Points on a hilly landscape, in no order, each with its height.
From any point a ball takes the steepest step (drop divided by distance) to one of its 3 nearest points. It stops when none of these is lower. Distance is the straight distance between rows; heights are no part of it.
<639> h=59: [106  79 135 145 165 166 130 112 129  95]
<591> h=294: [135 133 103 173 130  83 164 108  55 183]
<704> h=188: [ 94  96  96 171 173 123 135 102  80 138]
<414> h=325: [149 137 174  76 129 143 143 144 197 104]
<551> h=440: [157 139 159  99 112 130 133 141 186 122]
<335> h=109: [124 163 112 113  68 122  80 139 118 127]
<393> h=864: [108  73 109 177 171 132 124 104  87 123]
<455> h=378: [102 132  89 156 161  95 157 114  67 159]
<533> h=219: [141 161 125 133  84 124  83 123 138 136]
<75> h=366: [146 150 109 157  84 109  99 106 100 158]
<709> h=427: [128 137 175  63 137 164 154 140 188  77]
<637> h=473: [157 133 175  90 104 148 102 154 219 104]
<314> h=544: [132 141 118 147 133 100 164 118  94 161]
<407> h=93: [127  57 133 166 172 142 133 122 101 103]
<30> h=423: [141 148 147  99  90 153  78 157 206 110]
<65> h=822: [106  74  95 200 183 106 123 101  67 141]
<333> h=146: [107 128 145  92 154 156 155 122 155  94]
<229> h=520: [153 143 127 147 108 110 134 122 117 159]
<693> h=142: [128 165 116 115  78 131  73 140 137 124]
<492> h=617: [ 92 100 103 154 173 131 138 110  97 125]
<554> h=467: [152 142 152 109 102 140 103 144 192 123]
<184> h=283: [151 139 152 101 129 125 150 135 159 128]
<438> h=305: [100 130 112 128 159 127 158 121 106 136]
<553> h=167: [147  50 140 164 177 130 146 130  81  98]
<217> h=396: [118 169 132  80  75 155  74 176 182 108]
<451> h=285: [146 147 121 142  87 122  91 120 130 147]
<649> h=243: [114 137  98 158 153  94 166 112  66 167]
<312> h=251: [114 130 161  79 150 166 150 123 171  81]
<618> h=465: [153 139 133 147 105 114 123 123 130 158]
<324> h=532: [148 153 136 124  94 138  85 139 172 125]
<178> h=205: [127 138 151  88 142 133 156 129 152 112]
<670> h=519: [126 147 136  61  45 142 100 200 141 122]
<643> h=164: [120 164 118  83  65 123  80 165 125 121]
<478> h=374: [151 136 182  70 125 150 146 152 204  93]
<600> h=76: [ 96 115 124 120 162 157 145 113 130 106]
<465> h=94: [101 102 138 112 164 169 140 110 143  92]
<254> h=53: [116  69 131 158 161 158 134 112 114 100]
<322> h=541: [154 136 120 162 107  98 135 112 100 172]
<13> h=788: [104 126 103 145 162 114 156 113  87 147]
<723> h=608: [159 141 138 137 105 119 119 125 146 148]
<183> h=252: [139 137 162  77 142 139 157 137 171 100]
<539> h=150: [103 131  80 176 157  84 162 110  40 171]
<274> h=395: [131 162 136  99  84 150  77 154 188 108]
<402> h=284: [134  46 122 186 183 111 132 115  76 119]
<237> h=81: [101  88 115 152 165 146 135 105 112 110]
<677> h=459: [160 135 165  97 114 137 123 144 195 117]
<100> h=806: [ 87 112  80 181 176 106 138 101  59 148]
<524> h=286: [132 130 105 163 136  93 167 119  65 175]
<359> h=345: [142 152 112 151  83 113  90 111 108 145]
<628> h=195: [108 134 124 117 157 126 159 121 121 130]
<684> h=429: [119 168 124  71  64 144  86 182 157 113]
<652> h=598: [144 137 127 132 129 107 156 124 119 156]
<134> h=185: [110 131  85 169 152  89 164 115  48 171]
<705> h=69: [100 107 115 134 167 150 138 112 125 110]
<150> h=328: [123 167 125  98  79 142  70 158 167 113]
<680> h=389: [158 138 153 117 113 128 126 137 173 132]
<583> h=433: [114 134 108 142 148 103 165 117  86 160]
<406> h=597: [154 141 139 130  96 129 100 131 164 138]
<644> h=220: [133  50 128 177 176 122 135 119  85 107]
<296> h=212: [129 164 124  99  72 135  78 152 141 118]
<631> h=543: [159 134 113 174 102  93 139 103  82 178]
<209> h=141: [116 129 128 111 154 132 160 122 132 120]
<420> h=287: [137 137 169  71 140 140 150 143 181 101]

Call two points neighbours if one is among the 3 nearest of the other. Go from one point of each pair to the other, from neighbour to neighbour, staying as low as possible. Name the highest point that can't be avoided.
<704> and <539> => <492>
<335> and <539> => <631>
<254> and <335> => <554>

Two balls start at each pair of points below. Name the first point that both come to, or write -.
<644> and <492> => <254>
<591> and <314> => <134>
<524> and <583> => <134>
<553> and <705> => <254>

For each start below, name the point where the ball stops.
<402> => <254>
<184> => <254>
<414> => <254>
<420> => <254>
<451> => <335>
<637> => <335>
<670> => <335>
<359> => <335>
